Each row is a point on a landscape with many valleys, with its height.
From any point a ball takes the steepest step (drop divided by distance) to one of its 2 nearest points. It stops when none of these is lower. Distance is the straight distance between rows; heights are no part of it.
<1278> height 378: [-0.47 -0.60  0.50 -2.61  3.58  2.77  1.98 -2.82  2.61  0.68 -0.74 -3.45
  1.95  4.45 -1.50  1.37  0.64 -4.47 -3.86 -1.18  0.70]
<123> height 276: [ 0.69 -0.74 -1.46 -0.26 -2.17  2.17 -3.72  2.96  1.41 -3.68 -2.51  1.02
  0.17 -4.39 -4.19 -0.36 -3.38  2.67  3.27  2.62 -0.94]
<44> height 501: [ 0.84  1.51 -0.51  0.94  0.67 -0.75 -1.10  2.66  3.47 -0.16  0.18 -1.64
 -1.78 -0.13 -2.72 -2.53 -3.17  0.00  4.80  4.54  0.26]
<378> height 421: [ 0.10  0.35  0.44  0.73  1.60 -1.14  0.39  0.90  2.35  0.29  2.63 -1.42
 -0.94 -2.75 -0.27 -2.39 -1.01  0.90  0.81  1.15 -0.50]
<1396> height 642: [ 0.58  0.97 -1.40 -2.87 -1.21 -0.74  2.77 -0.15  0.24  0.86 -1.01  0.83
 -3.95  1.56 -0.38  0.46  0.93 -0.78  0.61 -1.52  2.39]
<1300> height 667: [-1.38  0.60  3.48 -0.46 -2.32 -1.13 -0.73 -0.97 -1.75 -4.65  0.35  0.60
 -0.90  4.04  3.65  3.01  0.83  0.46 -3.56 -1.07 -0.56]
<473> height 620: [ 2.37 -0.32  2.72 -1.75 -0.19  3.32  1.67 -2.18  0.92 -1.68 -0.61 -3.86
 -2.26  2.81 -0.31  1.96 -0.10 -4.28 -2.00 -1.55 -1.39]
<1414> height 182: [-1.25  0.84 -4.27  1.27  0.11  0.48 -1.94  1.28  0.57 -0.32  3.04  4.41
  1.98 -2.48 -0.40 -1.03 -1.00  4.42  0.55 -0.71  1.68]
<1120> height 777: [ 2.89  0.94  1.73  1.53 -2.28  1.58  2.08  0.08 -1.31  1.63  1.00  0.96
  0.19 -1.95  2.21  1.57  2.55 -1.02  1.38 -1.61 -0.36]
<731> height 529: [ 3.06  2.54 -0.41  0.12 -2.79 -1.53  3.57  1.21 -1.12 -1.03 -2.62 -0.04
 -2.02 -1.75  2.32  1.25 -1.39  0.53  3.79 -0.15 -2.63]
<1431> height 526: [-1.71 -2.58  0.16 -1.20  1.46 -3.07 -1.43 -0.12  0.90  1.35 -1.79 -1.50
  0.81  5.41  1.57 -0.14  1.43 -3.46 -4.11  2.68  2.16]
<543> height 285: [ 0.03  1.08  0.02 -0.07 -0.25 -2.43 -2.31 -0.36 -1.74 -3.25 -0.02  0.31
  0.07 -2.18 -0.45  1.86  0.37  2.34 -0.54  2.26 -0.77]
<516> height 577: [ 0.82  1.32  2.91 -1.57 -1.19  2.50  2.54 -1.39  0.62 -2.39 -1.31 -3.73
 -4.40 -0.20  0.84  2.82 -0.77 -1.23 -2.50 -2.00 -2.89]
<828> height 420: [-2.32  0.99  0.11 -1.54  5.15 -0.24  1.88 -0.79  3.61  1.75  0.38 -2.59
  3.14  4.33 -0.95  2.30  0.64 -2.01 -3.59 -0.10  1.50]
<1082> height 804: [ 3.28 -0.65 -0.03 -0.17 -3.92  1.78 -0.33  0.62  0.61 -2.01  0.38  1.11
 -1.10 -1.94  2.26  1.71  2.58  0.00 -0.30 -0.18  1.35]
<239> height 534: [-0.92 -1.25  0.32  0.12 -0.36  0.72 -0.62  1.13  1.92 -1.52  0.19 -4.94
 -1.73 -1.29 -5.22 -2.66 -2.79 -0.51 -0.64  1.44  0.05]
<592> height 345: [ 3.15 -1.96 -0.61  0.60 -3.94  0.26  1.05  0.26 -0.20 -1.53 -0.68  2.37
  2.81 -2.93  4.63  0.71 -0.24  2.96  1.14 -3.13 -0.87]
<630> height 530: [-0.81 -1.14 -0.04  3.45  1.76  0.47 -3.77 -0.57 -1.99  0.92  2.91  2.89
  3.14 -1.29  0.08 -1.04 -0.29  3.65  3.99 -2.22  0.21]
<948> height 218: [-2.90 -1.18  0.19 -1.44  1.43 -2.10  0.10 -1.26 -1.11  0.75  0.77 -0.05
  0.37 -2.11 -2.67 -3.20  0.89 -0.04 -2.51  0.70  0.01]
<717> height 863: [ 0.47  3.40  0.05 -0.31 -2.54 -0.27  3.57  0.07 -0.42 -1.30 -1.02  1.28
 -1.86 -0.97  2.46  2.37  1.57 -0.16 -4.61  0.41 -1.45]
<1358> height 572: [ 0.78 -1.98  0.17 -1.83 -1.74  0.09 -3.04 -1.82 -1.87 -3.70 -1.41 -1.94
 -4.03  1.66  1.14  1.29 -0.33 -0.63 -1.81  1.07 -0.02]
<337> height 533: [ 1.86  1.53 -2.35 -0.36 -0.34 -1.21 -0.46  1.79  1.82 -0.84  0.24 -2.02
 -2.24  0.64 -1.78  0.26 -1.32 -0.08  2.17  3.83  1.20]
<254> height 579: [-1.43  1.12  0.56  0.62  1.51  1.73  0.06  0.24  1.94  2.19 -0.28 -2.63
 -1.60 -3.85 -5.83 -2.59 -2.13  0.27  0.52  1.80  0.22]
<1335> height 668: [-0.07 -2.90 -0.74  0.05  2.99 -0.67  0.31 -0.47  0.78  3.66 -3.22 -3.09
  3.20  4.03 -2.34  1.14  0.32 -4.37 -2.75 -0.91  2.32]
<73> height 162: [ 1.21 -0.35  2.07  0.12 -1.50 -2.53  3.41 -1.22 -1.98 -0.69  0.49  0.24
  1.04 -2.48  2.90 -1.56  1.66 -1.14 -2.37  0.82 -3.86]
<774> height 363: [-2.92  0.52  4.29 -1.90 -2.41 -0.72  2.44 -1.06 -3.16 -0.93 -0.96  2.35
  0.98  1.46  3.31 -0.90  3.06 -3.08 -4.94 -0.26 -3.76]
<299> height 288: [ 1.47  0.18 -5.37  2.38 -0.45  2.71 -1.97  1.56  1.05  0.48  0.24  4.48
  3.50 -4.47  1.99  0.17 -3.80  5.33  1.63 -1.83 -3.23]
<50> height 558: [ 0.13 -1.64  1.58 -2.01  1.32 -0.42  1.05 -0.91 -0.59 -0.03 -1.91 -4.88
 -0.89  2.48 -4.14  0.96 -1.73 -1.79  1.21 -2.00 -0.05]
<229> height 588: [ 1.43 -0.13 -1.40 -2.15 -1.60  0.23  1.86  1.41  1.24 -1.82 -0.20 -2.72
 -4.35 -0.41 -1.18 -0.55 -0.26 -0.84  0.10  0.25  0.85]
<1237> height 758: [-1.60 -1.68 -0.61  0.19 -2.07  0.29 -2.94  0.50 -1.29 -5.69  0.10 -3.84
 -1.86  0.67 -2.48  0.34 -4.19  1.87 -1.21 -0.54 -0.41]
<1371> height 386: [-3.53 -1.25  2.01 -1.84  3.04 -0.08  0.27 -1.61 -0.06  3.79 -0.47  1.49
 -0.33  0.03  0.76 -0.98  4.63 -1.31 -1.62  1.01  1.23]
<319> height 206: [-1.37  2.45 -0.74 -2.07  2.14  0.35  4.02 -1.15 -1.27  1.69  0.17 -0.63
 -0.21 -1.08 -3.35  0.43  0.59 -1.45 -1.35 -0.54 -1.39]
<767> height 555: [-2.21 -0.16  1.41 -0.70 -0.83  1.16  1.14 -1.73 -1.99 -3.15  0.93 -4.09
 -2.26  4.19 -1.06  1.82 -2.64 -1.57 -2.98 -3.10 -1.34]
<39> height 408: [ 1.15 -2.38 -2.28  0.23 -0.46  0.00 -3.11  1.00  2.30  0.38  1.31 -1.16
  0.76  0.37 -1.41 -0.62  1.13 -0.14 -1.46  2.33  4.33]
<208> height 613: [-0.37  0.94  1.70  3.47  3.87  2.13 -1.15 -0.80  2.20  4.41  3.43 -1.97
  0.74 -2.07 -3.03 -3.15 -1.64 -0.02  2.38  0.57 -0.12]
<623> height 619: [ 1.16 -0.33  3.12  0.04 -2.50  1.74  3.79 -0.04  0.71 -1.16 -2.66 -3.18
 -2.06 -4.22  2.05  0.46 -0.10  0.04 -1.77 -1.80 -3.28]
<78> height 435: [-4.58 -1.08  2.45 -2.95  0.11 -1.00  1.01 -0.05 -0.19 -0.79  0.74  1.08
  0.32  1.72  2.08 -1.92  3.50 -1.99 -4.17  1.07 -1.56]
<426> height 587: [ 0.41  3.33  1.95 -0.52  2.14 -0.68  3.82 -1.56 -0.68  2.74  1.43  1.20
  0.19  3.24  1.13  2.31  1.39 -1.71  2.77 -2.05 -0.87]
<654> height 645: [ 1.68  1.88 -1.85  2.71  3.69  1.67 -0.55  0.81  0.65  5.32  1.69 -1.77
 -0.33  2.33 -1.45 -0.33 -0.78 -1.80  4.04  0.75  1.16]
<396> height 325: [-0.47  2.78 -1.35  0.52 -0.67 -0.87  4.55  0.88 -2.78 -0.33 -0.87 -1.16
 -0.27 -2.88 -2.64  0.69 -1.27  0.41 -0.49 -0.87 -2.73]
<343> height 413: [ 2.66  1.07  0.62  1.32 -2.57 -1.65  2.81  1.17  1.58 -2.71  1.04 -0.41
  0.75 -1.32  4.95  0.84  0.16  1.07 -1.29 -0.39 -1.48]
<627> height 449: [-2.25  1.31 -0.43  0.53  6.84 -0.33  0.69 -0.53  3.15  5.57 -0.19 -0.35
  1.51  3.38  0.76  0.71  0.98 -1.48 -0.72  0.79  1.94]
<965> height 428: [-1.66  0.47  0.11 -4.15  1.59  2.91  2.53 -3.12 -0.84 -0.13 -1.15 -1.37
 -0.07  4.51 -2.02  0.78  0.51 -5.34 -4.51 -1.77 -1.13]
<803> height 311: [ 1.79 -1.37 -3.17  2.42 -0.94  1.64 -1.24  1.10  1.42 -0.55  1.59  4.35
  3.66 -3.86  5.20  0.18 -0.82  4.27  1.72 -2.06 -1.74]
<479> height 438: [-3.26  0.44  3.48 -3.28  1.15  1.89  1.11 -1.17  1.09  3.65 -1.49  1.60
  1.02  3.67  2.19  0.71  5.24 -3.54 -2.88  0.79  0.86]
<112> height 477: [-2.19  1.15  0.23 -0.40  4.27 -3.34 -0.64 -0.52  1.16  2.22  0.29  0.01
 -0.16  1.99  0.39  0.93  1.03  1.47 -0.22  1.45  2.27]
<1355> height 531: [-0.71  0.74 -1.65  0.91  2.11 -0.05 -0.64 -0.11 -1.50  3.21  1.54  1.68
 -1.54 -0.36  0.28 -1.38  0.67  0.85  2.96 -0.97  1.39]
<589> height 490: [-0.98 -1.12 -0.64 -1.25  1.52 -2.21 -1.68 -0.44  0.05  0.73  0.04  0.71
 -0.43 -0.17 -0.38 -0.46  0.57  2.20  1.98 -0.16  3.01]
<1171> height 292: [ 0.21 -1.77 -3.42 -2.70 -4.27 -1.32 -0.27  0.53 -1.13 -5.37 -0.60  3.41
  0.56 -0.27  1.79 -0.07 -1.10  1.28 -1.96 -1.97 -1.22]
<987> height 409: [ 1.05  2.37 -1.96  1.87 -2.82 -1.05  4.99  0.82 -1.31  1.48  0.24  3.00
  1.43 -0.66  4.36 -1.47 -0.83  1.16  0.27 -2.53 -1.27]
<252> height 426: [ 0.66  3.17 -1.95  3.27  0.58 -1.37  0.57  0.37 -3.75  1.80  1.34  2.62
  1.22 -2.69  1.58  0.14  1.21  1.32  0.94  1.58 -2.72]
<765> height 318: [-3.49 -2.46  1.78 -2.18  2.75 -2.30 -2.19 -2.42 -1.61  1.71 -1.43 -0.26
  0.65  1.12 -1.48 -1.97  2.31 -2.19 -3.41  2.78  0.11]
<790> height 582: [-3.22 -2.13  1.57 -2.93 -0.91 -0.06  2.38 -0.41 -1.86 -0.91 -0.30  0.74
 -0.56  0.26 -0.25 -0.95  2.15  0.12 -2.09 -4.32  0.84]
<859> height 834: [ 1.59  1.15  0.64 -0.34 -5.10  2.11  0.83  0.37  0.07 -3.64 -0.26  0.20
 -2.61  0.27  2.42  2.25  1.43 -0.28 -4.74 -1.25  0.83]
<1293> height 630: [ 0.67  0.41 -1.63  0.84  3.79 -0.56  0.09 -0.03  3.17  4.44 -1.62 -3.73
  1.39  1.52 -4.33 -0.18 -2.43 -3.61 -0.76  2.17  1.88]
<1359> height 433: [ 1.60  0.40 -1.81 -2.61  0.01 -1.72 -2.43 -0.03  0.82 -1.56 -1.60  2.36
 -2.40  0.25  1.14  2.71  0.54  2.73  3.10  0.50  1.54]
<905> height 230: [ 1.53 -1.52  0.71  0.87 -2.31  1.79 -0.48  3.44  0.81 -2.60  0.32 -2.10
  1.00 -1.14 -2.16  1.70 -1.35  1.89  4.86 -0.32  1.16]
<48> height 57: [-1.28  1.30 -3.19  1.08 -1.18 -1.07  1.14  1.42 -1.99 -1.57  1.07  2.22
  2.24 -3.66 -0.68 -0.09 -0.79  3.52 -0.69 -0.90  0.01]
<1329> height 373: [-1.28  3.60  0.64  1.65  2.20 -2.29  1.35 -0.45 -1.25  0.15  0.94  0.50
  0.43 -2.72  0.02  1.41  0.72  1.75 -0.26  2.22 -2.30]
<1127> height 629: [-2.77  2.01  0.48 -0.15  0.94 -1.59  0.91  0.45 -1.56  1.98 -0.08  1.04
  2.98  5.01 -0.24  3.05  3.52 -1.26 -0.81  1.07  2.48]
<937> height 631: [-0.52  1.45 -1.05  2.85  5.69  3.99 -0.42 -0.30  1.75  6.37  1.16 -2.50
 -0.55  0.20 -3.47 -2.03 -1.50 -1.14  3.47 -0.76  0.48]
<1404> height 550: [-0.42  0.18 -1.37  3.36  2.60  2.60 -6.35 -0.26  1.00  1.63  2.09  3.59
  1.26 -1.14 -0.37 -1.63 -1.88  4.86  3.81 -1.83  1.02]
<65> height 497: [ 0.11  1.32 -1.71  3.67 -0.62  2.28 -3.00  3.31  1.04 -1.05 -0.34  3.16
  0.86 -2.88 -2.20 -3.05 -5.02  3.33  6.34  2.24 -2.55]
<911> height 544: [-1.07 -1.44 -0.02 -1.52  0.54 -2.11  1.54 -0.41 -1.55 -0.16  1.13 -1.95
  1.25  3.41 -2.93 -0.79 -0.21 -1.99  0.12 -1.52  1.86]
<1155> height 499: [-0.16 -0.39  2.06 -1.71 -3.96 -1.11  4.27 -0.13 -2.39 -1.29 -1.52  2.72
 -0.28  0.87  2.40 -1.59  1.17 -0.90 -2.77 -4.53 -0.78]
<71> height 632: [-0.54 -0.35  2.24 -1.42 -2.11  0.38 -0.23 -1.25 -0.51 -3.40  1.30 -1.01
 -2.36  6.25  3.32  1.12 -0.17 -2.58 -4.04 -0.70  0.73]
<405> height 480: [-2.77  1.84  2.00 -2.34  0.91  1.92  4.53 -0.54  0.32  3.80  1.18  3.35
  0.44  1.25  2.53 -0.89  4.49 -3.21 -1.90 -1.14 -1.14]
<33> height 618: [-0.29 -0.96  1.28  0.40 -2.62  0.72 -2.39 -2.11 -2.81 -4.75 -1.50 -1.53
 -3.79 -1.16  2.43  2.43 -0.85  0.50 -3.04  0.67 -3.00]
<182> height 687: [-1.58 -2.88  0.51  1.35  2.97 -1.04 -0.57 -0.03  0.06  4.64 -1.39 -2.01
  3.08  2.37 -2.22  0.68  0.78 -1.41  0.04 -1.71  4.19]
<632> height 725: [-1.52 -2.17 -0.04  0.63 -0.40  1.06 -4.24 -0.29 -0.43 -3.28 -0.78 -5.71
 -3.27  2.49 -2.73 -0.39 -4.65 -0.41 -1.22  1.59  0.56]
<1070> height 483: [ 0.16 -1.09  2.04 -0.56 -2.54  0.80  1.94  0.02 -2.33 -2.78 -0.58 -3.89
 -1.26  0.76 -2.20  1.94 -1.02 -0.65  0.03 -3.77 -0.96]
<1378> height 699: [-1.39 -0.59  1.88 -1.39 -2.68 -1.35 -0.48  0.04 -1.20 -3.97  0.81  3.09
  2.35  2.94  3.44  1.54  2.35  1.18 -1.59 -1.26  0.74]
<639> height 447: [ 0.81  1.22  1.26 -0.65 -2.36 -1.13  6.53  0.10 -0.68  0.67 -0.17  1.25
  0.48 -0.24  2.91 -1.69 -0.30 -1.19 -1.08 -4.06 -2.01]
<244> height 247: [ 0.43  1.42 -3.50  1.06 -0.18  2.13 -3.06  1.80  1.25 -1.26  0.75  3.31
  1.95 -4.13 -0.13  2.50 -1.71  4.82  1.88 -0.50  0.12]
<1269> height 75: [-3.03  0.60  0.29 -1.20  3.19  0.66  3.27 -0.99  1.08  2.47  2.35 -0.16
  0.57 -2.15 -1.89 -2.22  1.04 -0.12 -1.92 -1.17 -0.56]
<1242> height 440: [ 3.70 -1.85 -2.41 -1.06 -2.77 -0.49 -1.21  0.48 -0.37 -2.25 -2.71  2.84
  0.42 -4.34  2.53  0.85 -0.99  1.83  2.03  1.58 -3.65]
<1348> height 401: [ 2.94 -0.05 -2.09  0.57 -0.80  0.14 -1.90  0.71 -0.15 -0.39  0.74  3.13
 -0.32 -3.47  2.95  0.24  0.49  1.61  3.42  1.68 -1.29]
<1115> height 592: [-0.34  2.12  0.62  5.29  1.91  3.01 -2.90  1.56  2.22  2.41  2.12 -1.15
  0.50 -0.79 -3.60 -2.69 -3.26  1.93  5.00  1.33  0.65]
<959> height 179: [-0.19 -1.81  0.86 -1.11 -0.08 -2.54 -3.14 -1.32 -1.36 -3.05  0.66  1.21
 -0.36 -1.30  1.37 -0.32  2.01  0.35 -2.73  3.36 -1.02]
<955> height 37: [ 0.30 -1.02  0.87 -1.33 -2.28 -2.29  0.43 -1.00 -1.28 -2.79 -0.90  1.75
 -0.81 -2.29  4.00 -1.23  1.70  0.50 -3.10  0.89 -2.45]
<312> height 349: [ 3.05 -0.86 -2.09  0.93 -0.37  0.54 -3.61  1.05  2.46 -0.35  2.67  1.74
  0.91 -1.54  1.08  0.65  1.41  1.66  1.25  2.42  2.05]
<1347> height 282: [ 1.12 -2.56 -0.20 -0.08 -0.54 -0.98 -2.89 -0.04  0.40 -1.76  3.23  2.09
  2.41 -1.89  2.23 -0.86  2.49  1.06 -0.80  2.07  0.54]
<1391> height 662: [ 2.49 -1.03  3.50 -2.46 -1.37  0.18  1.55 -1.77 -0.06  0.14 -0.73 -1.60
 -1.67  3.70 -0.04  1.37  1.32 -3.35  0.17 -2.42  1.40]
<1272> height 122: [ 0.30 -0.71  1.53  1.27  0.02  1.50  1.41  1.00  0.45  0.37  1.49 -2.84
  0.85 -0.85 -1.85  0.96  0.14  0.91  3.21 -2.37  1.01]
<842> height 556: [ 2.09  2.95  4.15 -1.34  1.21  0.93  5.33 -1.92 -0.19  2.62  0.92  2.20
  0.23  0.75  3.08  0.59  1.67 -3.38  1.00 -2.76 -2.27]
<764> height 174: [ 0.62 -2.45 -2.07 -1.84 -2.59  1.10 -3.51  0.67 -0.43 -4.21 -1.74  1.11
  0.01 -3.79 -2.46  0.87 -1.61  2.82  0.02 -0.36 -0.77]
<202> height 595: [ 0.95 -0.99 -0.13 -1.17 -2.80 -1.16 -0.60 -0.06 -0.95 -2.22  1.10 -0.64
  0.15  5.55  1.01  1.16  1.39 -2.66 -2.64  1.00  2.56]
<648> height 463: [ 0.38  1.30 -2.16  4.39  1.10  0.82 -3.06 -0.17 -4.18  1.58  2.25  5.21
  2.18 -1.02  3.87 -0.26  1.14  2.45  2.41 -0.30 -3.24]
<326> height 486: [ 1.99 -0.80  0.17 -1.41 -1.80 -1.15 -0.11  0.70 -1.27 -2.26 -3.29 -0.28
 -2.51 -3.07  0.05 -0.04 -0.83  0.87  4.17  1.71 -2.54]
<1209> height 661: [ 1.95  2.09 -1.12  2.11  2.61  2.32  1.78  1.18  1.62  3.27  3.66 -1.87
 -1.66  0.41  0.03 -1.91 -0.84 -1.93  4.15  1.13 -1.81]
<996> height 737: [-1.18 -0.37  1.59  2.14 -0.18  2.02 -3.12  2.05  3.60 -0.38 -1.87 -0.78
 -0.32 -2.62 -5.05 -1.88 -3.26  2.98  4.57  2.27  2.13]
<384> height 728: [-0.11  0.87  3.41 -1.01 -4.40  0.27  1.37  0.94 -1.57 -1.87  0.40  3.75
  1.75  3.27  3.02  1.06  3.38 -1.59 -3.25 -1.28  1.29]
<17> height 571: [-1.39  2.04 -0.16  5.43  1.80  1.83 -2.95  1.17  0.41  1.16  1.97  1.14
 -0.24 -3.11 -0.47 -3.10 -2.86  4.36  4.36 -1.22 -1.59]
<491> height 720: [ 0.00 -1.77  1.55  0.17  0.36  0.37 -4.71  1.17  3.10 -1.66 -3.56 -2.68
 -1.43 -0.74 -4.06 -0.52 -2.90  1.59  3.32  2.99  2.02]
<834> height 563: [-0.52  0.46 -3.81  1.27  1.67  0.74 -4.10 -0.36 -0.70  3.25  0.46  3.52
 -1.06 -1.85 -1.55 -1.87  0.20  1.89  2.44  1.77  2.95]
<1003> height 753: [ 1.27 -0.01  2.53  1.61 -3.53  0.93  2.09  0.30 -1.99 -0.34  1.28  3.46
  3.02 -0.31  3.60  1.24  3.62 -0.77 -1.96 -1.02  0.10]
<1248> height 518: [ 0.18  1.97  3.12 -3.71  0.87  0.10  4.65 -2.33 -0.25  1.92 -0.49  3.75
 -0.73  1.82  2.55 -0.80  2.56 -4.22 -1.82 -1.55 -2.18]
<187> height 469: [-0.59 -1.54 -1.67 -0.69 -0.66  0.30 -3.19  0.45  2.33 -1.87 -0.01 -2.07
 -1.97 -1.60 -2.87 -1.50 -1.20  1.37 -2.23  1.41  3.14]
<1173> height 771: [-0.34 -2.06  0.87  0.50  2.95 -0.84 -2.73 -1.19  2.56  4.89 -1.43 -1.42
 -0.62 -1.66 -2.49 -3.24 -1.04 -0.21  0.85  1.43  3.47]
<1316> height 360: [ 0.59  2.78 -3.80  3.08  0.29  1.40  2.72  2.42 -0.31  2.38  1.72  0.78
 -2.49 -2.10  1.93 -2.60 -1.72  1.44  2.82 -1.36 -2.23]
<845> height 574: [-0.77  0.58 -0.92 -0.25 -1.27 -0.53  1.07  0.17 -2.59  1.42  1.32  4.12
  0.40  1.05  1.01  0.25  2.86 -0.28  0.93 -1.23  1.82]
<257> height 476: [-2.75 -1.52  0.18 -2.68  1.52 -0.22  0.06 -2.64 -2.33  0.65 -2.70 -1.64
 -1.27  4.95 -1.42  0.43  1.10 -4.23 -4.59 -0.26  0.11]
<932> height 319: [ 0.42  2.13 -5.47  3.37 -0.04  1.22 -1.02  2.62  0.14  0.67  0.23  3.15
 -0.88 -3.56  2.14 -2.84 -3.56  4.34  3.57 -1.03 -2.59]
<1375> height 561: [ 1.93 -0.75  0.46 -0.24  0.28 -1.70 -0.47  0.22  1.99  0.24  1.00 -2.01
  0.50  4.95  0.92  1.82  1.46 -1.85 -1.18  1.91  2.92]
<577> height 517: [ 0.69  1.70  2.05 -0.56  1.01 -0.42  2.58 -0.42  1.95 -1.72  1.67 -2.26
 -0.79  0.57  1.07  1.68  0.85 -1.22 -2.14  0.92 -1.24]
<1395> height 369: [ 0.70 -0.18 -1.38 -2.07 -0.87  0.75 -2.67 -0.73 -0.80 -1.16 -1.56  5.07
  0.27 -2.02  2.24  4.12  2.23  3.38  0.77 -0.68  1.21]
<985> height 560: [ 1.22  2.76  1.45 -0.79  2.30  1.00  2.59  0.26  3.08 -0.48  0.09 -3.48
 -2.28 -0.70 -0.70  2.19 -0.79 -0.84  0.81  1.87 -1.94]
<75> height 609: [-0.63  1.59  0.05 -0.30  1.22 -0.49  2.62 -0.46 -2.43  3.86  1.16  2.07
  1.07  4.81  0.17  1.01  2.57 -3.03  1.36 -0.27  0.90]
<471> height 562: [ 2.16  3.15  1.36  0.62  0.36 -0.84  3.73  0.79  0.34  0.44  0.64 -1.23
 -1.29 -1.08  1.87  1.31 -0.67 -0.40  3.26  0.67 -3.11]
<270> height 404: [ 0.10  1.09  0.18  0.62 -3.10  0.46  4.35  1.86 -1.58 -2.96 -2.28 -2.84
 -0.24 -1.66 -1.48  1.60 -2.08  1.07  1.00 -2.08 -2.95]
<873> height 177: [ 0.77 -1.32 -3.67  0.41 -2.75 -0.83 -0.02  1.08 -0.78 -3.47 -0.27  1.90
  4.04 -4.41  0.48 -0.54 -2.19  3.74 -1.55 -1.03 -2.06]
<1074> height 695: [ 0.15 -3.03 -0.10  0.81 -0.09 -0.93 -5.70  0.28  1.02 -2.29 -4.18 -4.30
 -0.58  2.40 -2.95  0.99 -3.89  0.68 -0.37  1.46  2.89]
<1044> height 375: [ 2.63  0.94 -0.68  1.37 -4.70 -0.85  3.76  0.38 -0.29 -1.73 -2.21  1.61
  3.33 -1.42  4.98  0.83 -1.20  2.38 -1.66 -1.89 -1.36]
<670> height 467: [ 0.01  0.70 -0.68  1.31 -0.03 -0.65 -0.99  2.41  1.43 -1.04  0.35  0.16
 -0.64 -3.73 -1.32 -3.04 -3.18  2.57  4.05  1.82 -1.08]
<1392> height 267: [-0.56  0.28  2.68 -1.36 -0.30 -2.21  2.25 -2.11 -3.18 -1.87 -0.05 -0.59
 -0.09  0.14  0.29 -0.46  1.05 -3.29 -3.21  0.56 -4.08]
<943> height 520: [-0.82 -2.72  1.20 -0.91  0.53 -0.01 -2.10 -2.35 -1.26 -0.35 -1.79 -3.67
 -2.95  4.38  0.08  0.96 -0.68 -2.81 -3.49  0.23  1.02]
<221> height 682: [ 1.86  0.44 -0.42  4.87  1.54  1.42 -1.68  1.44 -0.20  2.05  2.99 -0.41
 -1.62 -1.39  1.72 -3.14 -1.16 -0.05  4.94  1.24 -2.96]
<395> height 471: [-0.07 -1.67 -1.89 -1.83 -1.65 -2.32 -0.64 -0.07 -3.32 -2.19 -0.85 -0.72
 -0.17  0.28 -3.54 -1.04 -1.17 -0.01  0.96 -0.31  0.84]
<263> height 498: [-1.30 -0.74 -1.78  1.72  0.22 -0.19 -1.84  0.11 -4.05  0.84  1.99  5.48
  3.88 -1.98  0.91 -0.72  1.50  2.70  2.34 -2.00 -0.41]
<1277> height 379: [ 0.70 -1.60 -3.15 -3.20 -2.83 -2.36 -1.26  0.13 -2.53 -3.44 -0.30  3.54
  1.07  1.21 -0.07  0.36  0.64  0.67  0.75 -0.86  1.00]
<420> height 585: [-0.59  0.56 -4.26  1.45  2.58 -0.77 -1.96  0.35  1.24  5.31 -0.24  0.98
 -0.74  1.19 -2.43 -2.21 -0.56 -0.66  0.27  2.87  3.99]
<883> height 594: [-3.56 -2.03 -0.53 -1.98 -0.80 -0.12  1.65  1.22  0.17  1.08  0.79  0.01
  2.15  4.83 -0.89 -1.20  2.48 -2.31 -2.75 -1.18  3.28]
<1053> height 465: [-0.74  1.28  1.90  1.03 -0.03 -1.74  2.11  0.56  1.29 -0.66  3.60  0.83
  1.42  0.68  2.71  1.09  2.26  0.89 -1.54  0.00 -0.34]
<773> height 656: [ 1.22  0.34  2.85 -0.23 -3.71 -0.27  0.30 -0.89 -1.67 -3.36 -3.85 -0.74
 -2.22 -2.54  3.11  2.67  0.20  1.65 -1.48 -1.45 -2.44]
<1078> height 287: [ 0.09 -2.10 -2.06 -1.94 -0.59  0.77 -5.16 -0.40 -0.09 -1.85 -0.73  2.85
  1.04 -2.87 -1.41  2.11  1.17  2.72 -0.95  1.17  1.76]
<1014> height 491: [-2.41 -2.14  2.11 -2.76 -0.05 -1.87 -1.74 -0.14  1.59 -0.40  0.23  0.81
  0.71  4.74  3.63 -0.53  3.96 -1.84 -2.80  2.01  1.97]
<603> height 608: [ 0.20  1.21 -2.71 -1.28  2.45 -0.83  0.73 -0.43  0.41  3.10 -0.61 -1.24
 -1.03  1.79 -3.03  0.06  1.13 -2.42 -1.39  2.64  2.10]
<1305> height 315: [ 0.60 -0.66  2.10 -0.40  3.78  2.51  1.72 -2.36  1.09  2.84  0.22 -3.22
  1.93  1.04 -2.22  1.88  1.53 -2.81 -0.18 -0.75  0.57]
<833> height 752: [-0.81  0.60  0.10  1.85  2.06 -1.10 -5.47 -0.80  3.52  2.25 -2.04  0.41
  0.15 -0.91 -3.13 -1.94 -3.92  2.99  3.93  2.24  3.37]
<1193> height 648: [ 1.75 -1.79 -0.26  0.40  2.06 -0.52 -1.26 -0.48  1.06  1.87 -2.71 -5.64
  0.95  3.03 -3.65  1.11 -2.12 -4.35 -1.74  1.56  1.06]
<193> height 359: [ 0.08 -1.75 -0.03  2.02  0.05 -0.31 -0.25  0.84  1.04  0.61  4.37  0.55
  1.55 -3.51  1.16 -3.20  1.67  0.60 -0.75  0.68 -0.06]
<655> height 236: [ 0.13  0.11  2.91  0.30  3.09  2.62  2.89 -1.56  0.65  3.04  1.34 -1.91
 -0.23 -1.43 -1.02  0.81  0.79 -0.78  2.78 -2.49 -1.09]
<547> height 672: [ 1.71 -3.37  0.41  1.12 -0.48 -0.60 -3.40  0.44  0.02  0.43 -3.01 -4.92
  0.39  1.67 -3.79  0.64 -1.88 -1.89  0.73  1.48  2.95]
<922> height 760: [ 0.46 -1.18  0.16  2.16  2.70 -2.89 -3.71 -0.74  3.52  3.89 -3.00 -1.35
  0.11  0.80 -2.43 -3.27 -4.00  0.18  3.05  1.51  3.89]

For each start below, name the point where the ball stops.
<426> -> <1269>
<1335> -> <1278>
<985> -> <48>
<1155> -> <48>
<833> -> <1278>
<384> -> <955>
